Each row is a point on a landscape with many valleys, with its height.
From any point a ball rolls to the lowest of the 2 points nearest to it. It stops when none of these is lower. Distance is the straight distance between rows; heights are no part of it.
gon height 258: [-1.27 -3.38  1.94 -0.37 -0.23  1.46  1.91  2.68 -2.70  1.54 -0.98  1.31
 -6.06  0.35 -0.70 -1.24  0.56 -0.36  0.65  0.74  0.42  2.07 -1.84  1.85
  1.02  0.38 -2.52  2.67 -0.47 -0.67 -0.96]
suno height 876: [-1.06 -1.83 -0.78 -2.24 -0.31 -0.43  0.20  0.23 -0.69 -2.29  1.98  3.39
 -1.54 -0.89 -1.52  1.15 -1.43 -0.10  0.09 -0.04 -2.64 -1.12  0.68  0.78
 -4.34 -1.75 -0.20 -0.03 -0.27  0.17  0.50]
zira height 379: [ 0.44 -0.73 -1.91  0.10 -2.29 -1.35  0.22  2.11 -1.27  0.26  0.38  0.49
 -1.81 -0.29 -1.37 -0.32 -0.93  0.04 -0.97  1.85 -2.04  0.01  1.86 -3.71
 -3.09 -0.74 -1.02 -1.33  0.15  2.03  2.20]
pime height 521: [ 0.42  1.09 -0.12 -0.98  1.38 -1.00  0.35 -0.13 -1.47 -0.45 -0.69  0.56
  4.72  1.58  0.45  1.17  0.39 -2.63  0.65 -0.23  1.41  0.70 -1.86  2.93
  1.41  0.57 -1.32  0.04 -1.22  0.60 -0.20]
zom height 518: [ 0.04 -0.97 -1.05  1.04 -1.66 -0.92  1.36 -0.59  1.13  0.62  2.17 -0.14
  1.01 -0.94 -0.13 -0.53  0.89  0.32 -1.26 -0.89 -1.08 -1.84  1.97 -2.55
 -2.40 -0.13  0.43 -1.51  1.85  0.33  2.00]
Pab height 166: [ 1.44  0.76  1.67  0.32  1.23  1.32  1.60 -0.47 -0.63  0.73 -2.69 -1.60
 -1.67  1.41  0.69 -0.74  0.40  2.87 -1.09 -1.11  2.63 -0.52 -2.64  0.30
  5.19 -0.10  0.51  1.10 -2.26  0.74 -1.23]
Kidel height 584: [-0.03  0.95 -0.21 -1.86  1.02  0.55 -0.64 -0.82  0.25 -1.28 -0.39 -0.58
  1.90 -0.05 -0.23 -0.20  1.52 -0.20 -1.20 -2.45  0.90 -0.91 -0.74  1.52
  0.23 -0.52 -1.31 -1.34 -0.39 -2.22 -1.11]
Nada height 776: [ 0.70 -0.89 -0.99  1.63  1.26  2.62 -1.30 -2.15  1.85  0.80 -0.77 -1.79
 -0.88 -0.45  2.18 -0.97  0.84 -0.65 -0.86  0.73  0.41  0.44 -1.80  1.68
  2.51  0.42  1.68  0.61  0.80  0.87 -2.09]
Kur height 555: [ 1.71  2.91  1.15 -0.59  1.84 -0.81 -0.82  1.20 -2.49  0.35 -0.96 -1.08
  4.12  2.75 -0.75  0.88  0.82 -1.22 -0.62 -1.37  2.93 -0.46 -2.24  1.15
  2.39 -0.15 -1.76 -1.05 -0.40  0.24 -0.99]
dodod height 559: [ 0.57 -0.77  0.04 -0.75 -0.81  0.05  0.85 -0.48  0.31  1.17 -0.13  0.46
 -0.32 -0.54  0.16 -0.88  1.50 -0.52 -0.31 -1.57  0.71 -1.44  0.15  1.58
 -1.84 -1.65 -1.39 -0.35  1.78 -2.69 -0.74]
favo height 843: [-1.84  0.78 -0.15  0.90 -2.53  0.74  0.78 -0.54  1.51 -3.17  1.41 -1.40
  0.25  0.57 -0.61  0.02 -1.05  2.91 -0.72 -1.17 -2.07 -3.88  1.89 -2.85
 -0.67  0.58  2.74 -1.20 -1.04  0.75  1.98]
tuviv height 494: [-0.13 -3.74 -0.83  0.59 -2.90 -0.62  0.76  0.60  0.79  1.24  2.64  1.21
  0.99 -2.12 -0.55 -0.42 -0.21  0.76  0.10 -0.33 -1.68  0.04  3.04 -2.69
 -4.55 -0.13  0.29  0.92  3.50  0.46  3.06]
lafi height 491: [ 2.62  2.76 -1.13  2.28  2.22 -0.30 -1.60 -2.03 -0.84  0.03 -0.88 -1.47
  1.98  0.61  1.40 -0.14 -0.69  1.79 -1.40  0.27  0.97 -1.29 -1.50 -1.17
 -0.76 -0.54  2.10 -0.99  1.56  2.77 -1.23]
tadef height 77: [-0.68  0.65  1.88 -0.09 -0.89 -0.74  3.97 -0.38 -1.50  1.43 -1.12  2.09
  0.61  1.92  1.77 -1.46  1.25 -0.21  0.02 -0.74  1.09  2.36  0.93  0.43
  3.95 -0.87  0.49  0.57 -2.54 -0.54 -0.42]
masav height 538: [-0.07 -1.24  1.07 -0.05 -2.53 -0.80  1.87  0.03 -0.39  2.13 -0.01  1.02
 -2.11 -1.11  0.26 -1.72  1.18 -0.34 -0.15 -1.10  0.17 -1.40  2.05 -1.17
 -2.66 -0.79 -0.07 -0.27  2.63 -0.60  0.45]
vone height 154: [-0.26  1.73  1.87  1.53  0.10  0.50  1.55  0.17  0.25  0.35 -3.53 -2.76
 -5.29 -0.25  0.25 -1.85  0.28  2.81  0.78  1.04  0.21 -1.87 -0.24 -1.57
  2.25  1.63  1.25  0.85 -0.94  2.00 -1.47]
tesi height 145: [-3.06 -2.51 -0.89  0.95 -1.86 -0.24  0.46 -2.10  2.64 -1.43  2.67  2.55
  0.09 -0.13  0.32  1.07 -0.64 -1.76 -1.11 -0.02 -1.81  0.39  2.83 -1.27
 -1.16 -0.70  3.48 -0.14  1.36 -1.73  0.77]
Ganak height 833: [-0.11  0.87  0.62  1.36 -1.18  0.77  0.50 -2.15  0.47 -1.91 -0.15 -1.73
  0.17  2.00 -0.09 -0.07 -0.83  3.93 -1.18 -0.90 -1.57 -4.27  0.12 -2.42
  0.98  0.14  3.05 -0.26 -0.93  2.70 -0.35]
fir height 363: [ 1.24 -1.44 -0.52  1.16 -2.32 -1.07  0.33  2.29 -3.20  2.78  0.38  0.68
 -0.37  0.38 -0.07 -1.47 -0.51  0.57 -1.90  0.02 -0.03 -0.47  2.37 -3.29
 -4.18 -0.96 -1.79 -1.36  2.30  2.25  1.66]
pabif height 275: [ 0.13  0.24  0.61  0.27  0.51  0.30 -1.14  1.74  2.75 -3.45 -1.01 -2.38
 -2.15 -1.54 -2.22 -0.24 -0.69  0.82  0.48  2.07 -0.64 -2.42 -1.41 -0.85
 -1.23  3.41  0.62  0.62  0.79  0.24 -0.21]
Sudas height 238: [-2.45 -2.01  0.36 -0.25 -0.42  0.03 -1.14  0.77  2.11 -2.92  0.59 -1.95
 -3.95 -2.37 -2.06  0.81 -0.68 -0.18  0.78  3.80 -1.92 -0.42 -0.71 -0.15
 -2.66  3.34  1.92  2.36 -0.94  0.34 -0.10]
Goze height 174: [-0.39 -0.96 -1.34 -0.83 -1.28 -1.73  0.07  2.00  1.29 -2.95  2.26 -1.09
 -1.01 -1.60 -1.03  0.49 -1.70  0.52  1.11  2.12 -3.54 -0.44  0.46 -3.20
 -2.66  0.85  1.42 -0.11 -1.93  0.72  0.83]
losa height 315: [ 1.58 -0.57 -1.16 -0.07 -0.28 -0.90  0.67  2.47  0.13 -1.27 -1.26 -2.07
 -0.80 -1.28 -0.41 -0.11  0.54  1.07  1.86  2.44  1.08  0.40 -1.47 -0.49
  2.22  2.10 -1.14  3.03 -2.43 -0.14 -0.21]
petob height 209: [ 2.11  2.68 -1.43  2.65 -0.24 -0.13 -2.64  2.99 -1.12  0.44 -1.12 -0.34
 -1.67 -1.55 -1.98 -1.56 -1.17  3.62 -0.10  1.46  0.42 -2.13  1.62 -3.39
 -2.35  0.78 -1.08 -1.86  1.83  2.92 -1.06]
kamig height 437: [-2.30 -4.26 -1.62 -0.02 -1.59 -0.61 -1.92 -1.21 -0.31  0.19  2.75  3.72
  2.86  0.30  0.67  1.88 -0.59 -4.13  1.15  1.13 -2.81  2.01  2.13  1.60
 -2.77 -2.41  0.77  0.82  1.11  0.13 -0.18]
Zoko height 351: [ 1.30  0.81  0.28 -0.09 -0.21 -0.67  1.12  1.02 -3.25  2.86 -0.20  2.21
  0.85  0.02  0.98  0.84  0.92 -0.47  1.39  0.30  1.16 -0.66 -0.37  2.02
  0.25 -0.97 -1.43 -0.36 -0.76 -0.96  1.36]
Femos height 820: [ 0.30  0.64 -0.38  1.63  0.17  1.26 -0.50 -2.88  1.59 -2.63 -0.87 -2.68
 -1.15  1.30 -0.34  0.56  0.64  2.46 -1.32 -0.55  0.49 -3.29 -2.06  0.01
  1.65  0.38  2.34  0.78 -0.95  1.70 -0.48]
nin height 312: [-0.97  0.06  0.46 -0.46  1.21  1.45 -2.41  1.01  2.39 -4.21 -0.16 -1.56
 -2.21 -1.96 -3.98  0.45 -1.09 -0.28  1.85  0.83 -0.42 -0.86 -1.74  1.20
 -2.92  2.06 -1.24  1.25  0.62 -1.39 -0.18]
gokev height 147: [-2.24 -1.00  2.15 -0.15 -0.38 -0.42  3.52 -0.88 -2.15  3.30  0.65  3.73
  0.10  0.93  1.77  0.05  1.37 -2.73 -0.39  0.52 -0.50  1.59  1.96  1.43
  3.01 -1.37 -0.30 -0.32 -0.62 -0.14 -1.18]
rogu height 849: [ 2.06  2.23 -0.87 -0.35  0.29 -0.89 -1.50 -2.09 -0.47 -0.48  0.35 -1.81
  3.50  1.99  0.31 -0.84 -1.12  3.53 -2.63 -1.90 -0.93 -0.86  1.54 -3.47
  0.30 -2.16  0.75 -2.14 -0.65  2.41  1.70]
Zeni height 563: [ 2.21  1.71 -0.59 -0.51  0.75 -1.40  0.94 -0.68  0.99  0.46 -2.16 -2.48
 -0.09  0.47  1.23 -0.55  1.01  1.14 -0.43 -0.45  1.49 -0.94 -1.54 -0.43
  1.18 -0.02  0.84 -1.28 -0.36  0.33  0.35]
Nuvat height 370: [-0.81 -0.15 -0.83 -0.80  1.70 -0.86 -1.37 -1.13  1.83 -2.12  2.06  0.80
  1.96 -1.66  1.06  1.36 -1.36 -2.12  1.50 -0.74 -1.07  2.03  0.11 -0.52
 -2.07 -0.41  1.48  0.97 -1.74  0.70  1.16]
tiz height 817: [-1.83  0.69  0.82 -1.90 -0.96 -0.69  0.63 -2.89  0.74  0.71  1.72 -0.17
  3.46  0.92  0.72  1.73  0.58  0.51 -1.89 -2.80  1.46 -1.74  2.23 -0.45
  1.17 -2.04 -0.33 -2.28 -0.77 -1.86  3.31]
laki height 741: [-2.06 -4.27 -0.23 -0.78 -0.75  1.46  0.62 -0.05  0.46  1.04  1.12  2.37
  1.13  1.04  1.66  0.52  1.00 -3.67  0.27  0.28 -1.18  2.71  0.71  3.11
  3.48 -1.04  0.04  0.79  0.04 -1.72 -1.04]
dure height 107: [-1.42 -1.86 -0.74 -0.87 -2.17 -1.79  0.27  2.30 -0.79 -0.68  0.49 -0.25
 -0.64 -1.17 -0.21  1.28 -0.97 -1.54  0.72  4.86 -1.59  3.16  0.57 -1.30
  0.18  1.52  2.86  1.44 -2.33  1.60 -0.01]
Kib height 108: [-0.13  1.50  0.12  0.58 -0.52 -0.91  0.87  1.73 -1.74  1.22 -2.89 -1.74
 -4.49 -0.20 -0.58 -2.19 -0.23  1.77  0.80  3.45 -1.16  0.47  0.21 -2.86
  3.32  0.73  1.33  0.26 -2.54  2.83 -2.13]
moku height 205: [ 0.97 -0.25  2.33  1.77  0.64 -1.09  1.20  1.23  0.12  2.71 -2.30 -1.97
 -4.14 -1.81  0.37 -0.26  0.77  0.39  2.28  1.76  2.25 -1.55  0.51 -0.58
  1.06  1.69 -0.93  1.33  1.28 -0.39 -0.35]
Dakeb height 475: [ 0.69 -0.38 -0.73  0.53  0.25  0.47  1.02  0.51 -0.70  0.84 -1.28 -0.22
  1.91  0.60  1.75 -0.26  1.58 -0.91  0.69  1.09  0.90  1.95 -1.60  3.02
  3.16  1.66 -0.88  1.82 -1.14  0.78 -1.13]
Pitap height 542: [ 2.51  2.87 -1.72 -0.51  1.02 -0.85 -1.14  0.95  0.90 -0.09 -1.09 -1.06
 -0.47 -1.08  0.28 -0.69  0.15  0.31 -0.07  1.55  0.68 -0.58 -2.09 -0.54
 -1.57  0.40 -0.04 -1.17  0.61 -0.17 -0.60]
Fum height 139: [-0.12  0.35  0.91  0.10  0.59  3.20  0.66  1.69  0.58 -0.49 -1.32 -0.99
 -2.41 -0.35 -0.85 -0.98  0.80  0.49 -0.20 -0.52  1.30 -0.79 -1.68  1.88
  1.35  1.16  0.03  0.96  0.12 -1.83 -1.76]
Sodev height 207: [-2.38 -0.89 -0.27 -0.84 -0.56 -0.17  0.07  0.06  2.08 -3.14  1.87  0.19
 -1.83 -1.77 -1.17  1.11 -2.10 -1.30 -0.45  1.95 -2.06  0.42  0.34 -0.78
 -1.64  1.62  3.13  0.79 -0.80  0.47  0.70]
bupag height 294: [ 0.68 -1.92  0.75 -2.01 -0.17 -0.09  1.29  3.26 -2.72  0.85 -1.27  0.95
 -5.19  1.14 -1.68 -0.54 -0.75  0.74  0.78  0.98 -0.43 -0.17 -1.79  1.82
 -0.91 -0.50 -2.51  2.38 -0.07 -1.66  0.28]
bera height 175: [ 0.36 -0.52  0.43 -0.92  0.16  2.47  0.41  0.38  2.21 -1.24 -1.77 -3.08
 -0.18  0.37 -1.33 -0.18 -0.07  2.57 -0.14 -1.52  3.69  0.97 -2.68  1.41
  3.96  0.85 -0.77  1.25 -0.70 -2.11  1.70]
fotu height 206: [-2.53 -2.10  1.77 -0.59 -0.54  1.01  2.82  0.04 -2.08  2.42 -0.36  1.90
 -3.68 -0.34  0.24  0.01  1.59 -2.51 -0.20  1.12  0.15  2.13 -0.48  2.63
  1.90 -0.08 -0.29  1.22  0.68 -0.39 -1.91]
Zekud height 231: [ 2.59  2.08 -2.45  1.65  0.33 -0.08 -2.72  2.38 -1.32 -0.59 -1.35  0.55
  0.85  0.00 -1.13 -1.01 -1.65  2.40 -1.14 -0.19 -0.85 -0.49  1.67 -4.21
 -1.83 -0.55 -0.92 -2.71  0.28  4.00  0.13]
lop height 592: [ 0.99  4.57  1.21  0.75  2.29 -0.61 -1.30  1.62 -3.13  0.97 -0.63 -0.34
  0.80  2.39 -0.26  1.42  0.78 -0.59 -0.26 -0.77  2.73  1.04 -1.88  1.86
  1.65  1.01 -1.95 -1.01  1.15 -1.25 -3.11]
demal height 867: [-1.94 -1.33 -0.70 -1.19 -1.19  0.33 -0.01 -1.05  1.33 -3.18  3.90  2.62
 -1.32 -1.21 -0.60  1.39 -2.78 -0.17 -0.03 -1.05 -3.66  0.41  2.01 -1.45
 -5.46 -0.82  1.11 -0.40 -0.74 -0.19  1.48]
Lam height 752: [-0.49 -1.03 -0.07  0.56 -0.17  0.52 -0.38 -0.97  0.11  2.03 -0.91 -0.66
 -1.26 -2.17  1.63 -0.53  0.80 -1.64 -0.14  3.22 -0.23  1.27  0.12  0.97
  1.67  0.14  2.71  0.41  0.61  0.83 -2.71]
tisug height 229: [ 0.90  1.34  1.81  0.00  1.30  0.04  0.84  1.45 -2.02  2.80 -1.08 -0.65
 -2.40  0.68  0.78  0.17  1.42  0.10  2.27 -1.10  4.10  1.52 -2.41  2.87
  2.39  0.46 -3.17  0.26  0.73 -2.88 -0.52]
Benad height 517: [ 3.78  4.84 -1.62  0.60  1.78 -1.52 -2.89 -0.18 -0.59 -0.54 -0.78 -2.29
  3.06  0.66  0.22  0.25 -0.60  1.48 -0.96  0.18  1.79  0.77 -2.55 -1.17
 -1.29  0.53 -0.49 -2.18  1.36  0.70 -0.89]
mafof height 308: [ 1.63  0.73 -0.23 -2.14 -0.31 -0.53  0.86  1.57 -2.06  1.72 -0.41  0.83
 -0.70  0.99  0.27  0.39  0.97 -0.09  1.61  0.28  2.03  0.89 -2.34  4.37
  0.37 -1.15 -3.52  1.25 -0.49 -3.08  1.52]
Tosir height 426: [ 2.05  2.43 -0.23  0.35  0.21 -1.78  0.68  0.69 -0.88  1.48 -3.06 -1.83
  1.94  1.22  1.13 -0.95  1.71  1.17  2.01  1.18  2.57  1.73 -2.78  1.62
  3.10  1.46 -1.53  0.59 -1.57  0.79 -0.32]
Zufos height 67: [-1.27 -0.37 -0.45  0.23 -2.94 -1.62  0.87  2.39 -1.89  1.53 -0.65 -0.73
 -2.62 -1.18 -0.46  0.52 -0.39  0.85  0.40  4.63 -1.51  1.91  1.67 -3.31
  1.98  1.68  2.75  0.09 -2.33  3.10 -1.65]
Mozun height 286: [ 2.24  2.36 -0.50 -1.31  2.37 -0.61 -1.70 -0.31 -0.96 -1.00  0.49  1.67
  3.51  0.74 -0.76  0.31 -1.55 -0.95 -1.21 -1.55  0.29  0.18  0.19 -0.11
 -3.22 -0.75 -0.90 -1.72  0.88  0.18  1.48]
dobe height 465: [-1.03 -3.32 -0.81  1.03 -1.78 -1.89 -0.71 -0.34 -0.89  0.86  3.25  2.57
  2.13 -1.59  0.62  1.29 -0.84 -1.48  0.69  0.51 -2.20  1.08  2.43 -0.45
 -4.02 -0.43  0.91  1.72  1.82  1.05  1.13]
bikil height 42: [-0.12 -1.64 -0.15 -1.01  0.09  4.02  0.53  1.29  1.72 -1.10 -0.38 -0.96
 -1.57 -0.51 -1.23 -0.80 -0.30  0.38 -0.29 -0.67 -0.08  0.72 -2.11  1.63
  2.52  1.89 -1.75  2.92 -0.53 -2.25  1.38]
zut height 88: [-2.59 -1.17  0.04  1.14 -0.60  1.28 -0.75 -4.43  3.54 -1.76  2.44  0.84
  1.08 -0.31 -0.09 -0.14 -1.46 -1.27 -0.69 -1.19 -2.00 -1.12  2.75 -1.42
 -1.53 -0.25  2.66 -0.96  1.63  0.48  1.79]
Gofi height 182: [ 1.14  1.79 -0.01  1.05 -1.25 -1.00  0.95  2.01 -1.23  0.12 -1.50 -0.33
 -3.48 -1.39 -1.44 -1.20 -0.31  2.29 -0.39  0.58 -0.26 -2.71  1.33 -2.68
 -0.42  0.35 -0.27 -2.03  0.38  2.65 -1.68]
lanep height 773: [-2.50 -2.17 -0.26 -0.35 -0.23  0.59 -0.19 -1.89  1.17 -0.35  3.00  2.77
  2.35  0.96  1.90  2.17  0.29 -2.95 -1.38 -0.11 -2.18  2.44  1.77  1.96
  2.46 -0.81  2.57 -0.44 -1.63 -2.37 -0.49]
guve height 643: [ 0.78  1.80  1.45 -0.02  2.67  0.02 -0.95  1.26 -2.43  1.08 -0.95  1.50
  1.83  3.07  0.67  1.24  1.39 -2.07 -0.38 -0.58  2.03  1.68 -2.35  4.36
  2.60  0.84 -3.80 -0.47  0.93 -3.26 -3.10]
Vek height 466: [ 0.43  0.68 -1.51  2.10  0.21 -0.15 -1.66 -2.39  1.38 -0.46 -0.10 -1.12
  2.30 -0.36  1.09  0.97  0.77 -0.50 -1.22  0.39 -0.48 -1.15  0.10 -1.20
 -0.29 -0.42  2.72 -0.38  0.22  2.27  0.64]
zovid height 146: [-0.54 -0.97 -2.42 -0.83  0.06 -2.65 -1.82  2.64  0.64 -2.85  0.04 -1.58
 -0.39 -1.86 -1.40  1.01 -0.94 -0.76  1.39  3.68 -1.92  1.02  0.56 -2.58
 -0.43  1.32  0.16  1.35 -2.78  1.89  0.10]
Lanu height 152: [-1.79  0.64  0.63  0.24  2.13  1.22 -1.55 -4.66  3.82 -2.07  2.22  0.05
  3.17 -1.20 -0.85  0.06 -1.25 -0.68  0.47 -3.94 -1.11 -0.96  1.68 -1.61
 -2.96 -1.19  0.09 -1.90  0.96 -0.03  2.28]
Vavo height 801: [ 1.04  0.47 -0.05  2.22  2.40  2.26 -3.01 -3.48  1.89 -1.48 -1.30 -1.34
 -1.02  1.21  0.54  0.37  0.56  1.21 -1.09 -0.35 -0.13 -1.93 -2.41  1.57
  2.11 -0.32  1.98  0.39  0.93  0.43 -3.04]
nozo height 256: [ 1.64  3.04 -1.27 -0.95  1.12 -0.33 -1.32  1.50 -2.06 -0.37 -0.51  1.45
  2.09  0.26 -0.77 -1.65 -1.25  0.32 -2.42  0.06 -0.09  0.22  1.01 -1.15
 -1.94 -0.50  0.03 -2.72  0.34  1.91 -0.77]
zozo height 208: [ 0.09  2.23  1.03 -0.43  3.04  0.33 -2.84 -2.63  2.00 -1.84  1.20 -0.84
  4.81 -0.37 -1.35 -0.14 -2.15  2.04 -1.07 -4.44  0.01 -1.06  1.50 -1.68
 -3.60 -1.29 -1.69 -2.84  0.26  0.23  1.23]
Nosez height 407: [-2.56 -3.53 -1.25 -0.58 -0.02 -1.05 -1.90 -0.83  1.39 -1.35  2.24  2.33
  2.33 -1.55  0.66  1.67 -1.41 -4.21  2.91  1.17 -1.69  3.56  0.53  1.84
 -2.75 -0.62  1.63  1.87 -1.07 -0.15  0.57]
Mubib height 203: [-2.75 -2.70 -0.66  0.11 -1.82  1.00  0.09 -1.77  3.88 -2.43  2.06  1.57
 -0.66 -0.49 -0.38  0.42  0.22 -1.63  0.79 -0.19 -2.05  0.62  1.36  0.62
  0.06 -0.17  1.49  1.60 -0.53 -3.41  0.97]
sut height 264: [ 0.14 -1.42 -0.03  0.63 -0.59 -1.15  1.75  1.49 -0.14  1.17 -1.16 -1.05
 -2.57 -2.50  0.73 -0.29  1.85 -0.66  1.74  3.52 -0.02 -0.08 -0.26  0.65
  1.01  1.07 -1.39  2.70 -0.25 -1.02 -0.75]
Leg height 97: [-0.41  1.55  3.05  0.57  0.59  0.52  2.98  0.46 -1.57  0.76 -2.41 -0.04
 -2.37  1.19  0.93 -2.20  0.45  1.30 -0.07 -1.28  1.27  0.94  0.61  0.01
  3.27 -0.45  0.73  0.84 -2.15  0.73 -1.97]
raku height 329: [ 0.69  0.63 -0.16 -1.71  0.69 -0.78  0.38 -1.23  1.16 -0.13  1.46  2.12
  4.90  0.49  0.68  1.21 -1.91 -1.83  0.48 -0.77 -0.64  1.33  0.65  0.10
 -1.99 -0.93  0.02 -0.52 -0.49  0.65  3.26]
zor height 132: [ 0.10  0.11  3.06  1.19  0.84 -0.37  1.78  2.12 -1.46  2.73 -2.52 -1.36
 -5.10 -0.11  0.18 -1.09  0.92  1.13  3.48 -0.90  3.31  0.72 -0.93  0.28
  1.55  1.01 -2.04  1.55  0.80 -1.70 -0.59]
bina height 268: [-2.26 -3.06 -0.96 -0.94  0.30  2.31 -0.56 -1.99  3.82 -2.87  1.39  1.18
  1.29 -0.25 -1.09 -0.21  0.49 -1.89  1.13 -2.09  0.50  0.53 -0.69  1.75
  1.07 -0.91 -0.78  2.00 -1.78 -2.97  1.69]
nedi height 345: [ 1.11 -1.31 -0.06 -0.24 -0.86 -1.33  0.79  1.99 -3.09  3.27  0.55  1.89
 -1.25  1.21 -0.80 -0.07 -0.42 -0.63 -0.90  0.74 -1.15  0.68  0.26 -0.46
 -4.62 -1.87 -1.49 -0.03  2.77  0.74  1.61]
kame height 153: [ 0.15  0.49  0.62  0.31 -1.48 -0.18  2.93  1.10 -1.40  1.16 -1.18  0.71
 -1.58 -0.31 -0.06 -1.59  0.33  1.29 -0.33  0.01 -1.00 -1.01  1.77 -1.58
  1.81 -0.53  0.25 -0.68 -1.06  1.06 -1.22]
rako height 605: [ 1.03  2.83  0.13 -1.43  1.70 -1.42 -1.21 -1.94  0.72  0.50 -0.52 -1.37
  4.19  1.06  0.19  0.20  1.39  1.60 -2.31 -2.95  1.46 -0.97 -0.21 -0.77
 -0.66 -1.82 -1.36 -2.58  0.23 -0.13 -0.16]
lapi height 713: [-0.91 -1.92 -0.22 -0.66  0.08  0.87 -0.81 -0.62 -0.34  2.25 -0.26  1.65
  1.24  0.32  1.25  0.55  1.29 -3.51 -0.11 -0.35  0.09  0.38  0.70  3.12
  1.25 -1.41 -0.39 -1.22  1.81 -0.05 -3.30]
vevis height 211: [-1.16  0.02  2.00  2.16 -0.22  2.51  0.30  0.46  1.56 -0.61 -1.36 -1.98
 -4.88  0.51 -0.32 -0.79  0.90  0.71  0.47  0.34  1.07 -2.72 -0.94  0.49
  1.45  2.91  0.02  0.39  1.22 -0.05 -1.34]
Tirof height 328: [-2.04 -2.49 -0.83 -0.46  2.13  1.83 -2.16 -1.76  2.51 -3.04  1.87  1.17
  0.58 -0.41 -1.37  1.31 -0.64 -2.91  2.32 -1.91 -1.50  0.84 -1.41  3.16
 -1.12 -0.94 -2.34  1.57  0.37 -2.84  0.52]
Zabe height 688: [ 0.59  0.94  0.51  0.10  1.90  0.27 -1.88 -0.63 -2.04  2.82  0.03  1.86
  1.44  1.38  0.68  0.88  1.01 -3.16 -0.04  0.53  0.33  1.14 -1.01  3.71
  0.92  0.08 -2.31 -1.77  3.08 -1.19 -3.74]
Reku height 430: [ 1.71  0.72 -1.28  1.07 -0.10  0.02 -1.28 -1.58  1.04  2.36  0.48 -0.07
  4.86  0.26  2.50  0.65  1.06 -1.14  0.60 -0.05  1.67  0.36  0.95 -0.09
 -0.32 -0.58  1.22 -0.61  1.03  0.80  1.33]
Sen height 837: [-0.19  1.45  0.51 -0.57 -0.52  0.38  0.00 -2.59  0.93  0.16  1.84 -1.27
  3.65  1.33 -0.43 -0.08 -0.06  2.86 -2.72 -2.57 -1.24 -2.13  2.82 -2.35
  0.19 -1.49  1.56 -1.32 -0.44 -0.03  2.53]
zuz height 855: [-1.54 -0.59 -0.09  0.02 -2.53  0.20  0.37  0.59  0.61 -2.68  3.49  0.26
 -0.28 -0.34 -0.54  0.65 -2.52  1.82  0.05 -1.96 -2.97 -2.13  3.33 -3.13
 -3.57  0.65  1.58 -1.57 -0.58 -0.01  3.01]
Fupiz height 388: [ 2.36  1.02 -0.25  0.19 -1.14 -1.03  0.55  1.02 -2.38  3.58  0.22  0.56
  2.85 -0.51  2.17 -0.15 -0.14  0.06  0.81  0.19  1.06 -0.01  1.32 -0.57
 -0.04  0.39  0.64 -0.61  1.05  0.83  2.81]
mera height 371: [ 2.70  1.40 -1.67  0.65  0.72 -0.15 -0.57  0.60  0.26 -1.38 -2.35 -3.09
  0.62 -0.15 -0.49 -0.21  0.64  3.72  1.16  1.16  2.24  0.83 -3.51 -0.27
  3.92  1.77 -1.15  2.26 -2.09  0.64 -0.54]
lir height 586: [ 1.80  3.35  1.10 -1.06  0.67 -1.64  1.38 -0.81 -1.02  2.56 -1.56 -0.99
  1.41  1.79  0.99 -1.28  0.60  1.83 -1.20 -2.14  2.75 -0.62 -0.19 -0.55
  0.88 -1.51 -1.93 -3.09 -0.29 -0.28 -0.56]
vas height 797: [-1.96 -0.09 -0.20 -1.20 -0.01  0.46  0.13 -2.44  0.54 -0.31  2.43  1.68
  3.06  1.08  1.69  1.61  0.80 -1.31 -2.39 -1.35 -1.73 -0.16  1.80  0.05
  1.68 -1.82  0.80 -1.62 -1.01 -1.55  0.89]
goza height 323: [ 1.82 -0.17  0.74 -1.88 -0.24 -1.13  1.44  2.78 -3.34  1.77 -0.55  1.18
 -2.48  1.57 -0.49 -0.22 -0.21 -0.61  0.62  0.15 -0.55 -0.25 -1.43  0.93
 -2.95 -1.79 -1.39 -0.18  2.21 -2.06 -0.50]
tasim height 357: [-1.16 -0.77 -0.08 -0.88  2.65  1.83 -2.06  0.43  1.78 -3.66  0.62 -0.35
 -0.12 -1.02 -3.43  0.21 -0.89 -0.34  2.08 -1.37  0.43  1.47 -3.37  2.55
 -1.81  1.36 -2.08  2.96  0.05 -2.93  0.84]
deto height 271: [ 0.28  0.12  2.01 -0.34  0.42  2.33  1.48 -0.47  0.29  1.30 -2.30 -2.03
 -2.59  1.29  0.81 -1.31  0.78  2.54 -0.62 -3.00  4.74  0.87 -2.02  1.50
  4.91  0.34 -2.18  0.14 -0.93 -1.82  0.71]
Piref height 733: [-0.49 -1.19 -0.14  0.75 -1.45 -0.30  0.39 -0.63 -0.68  2.82  0.47  1.98
  0.86 -1.07  2.76  0.08  0.42 -2.24 -1.49  0.35 -0.98  0.81  2.13  0.18
  0.32 -0.18  1.97 -0.77  1.77  1.67 -1.65]

Where does a ball stop that starts at each point below?
Lam => zor
Sen => zor
tasim => Zufos
Pitap => zor
dodod => tadef
raku => tadef
pime => zor
fir => tadef
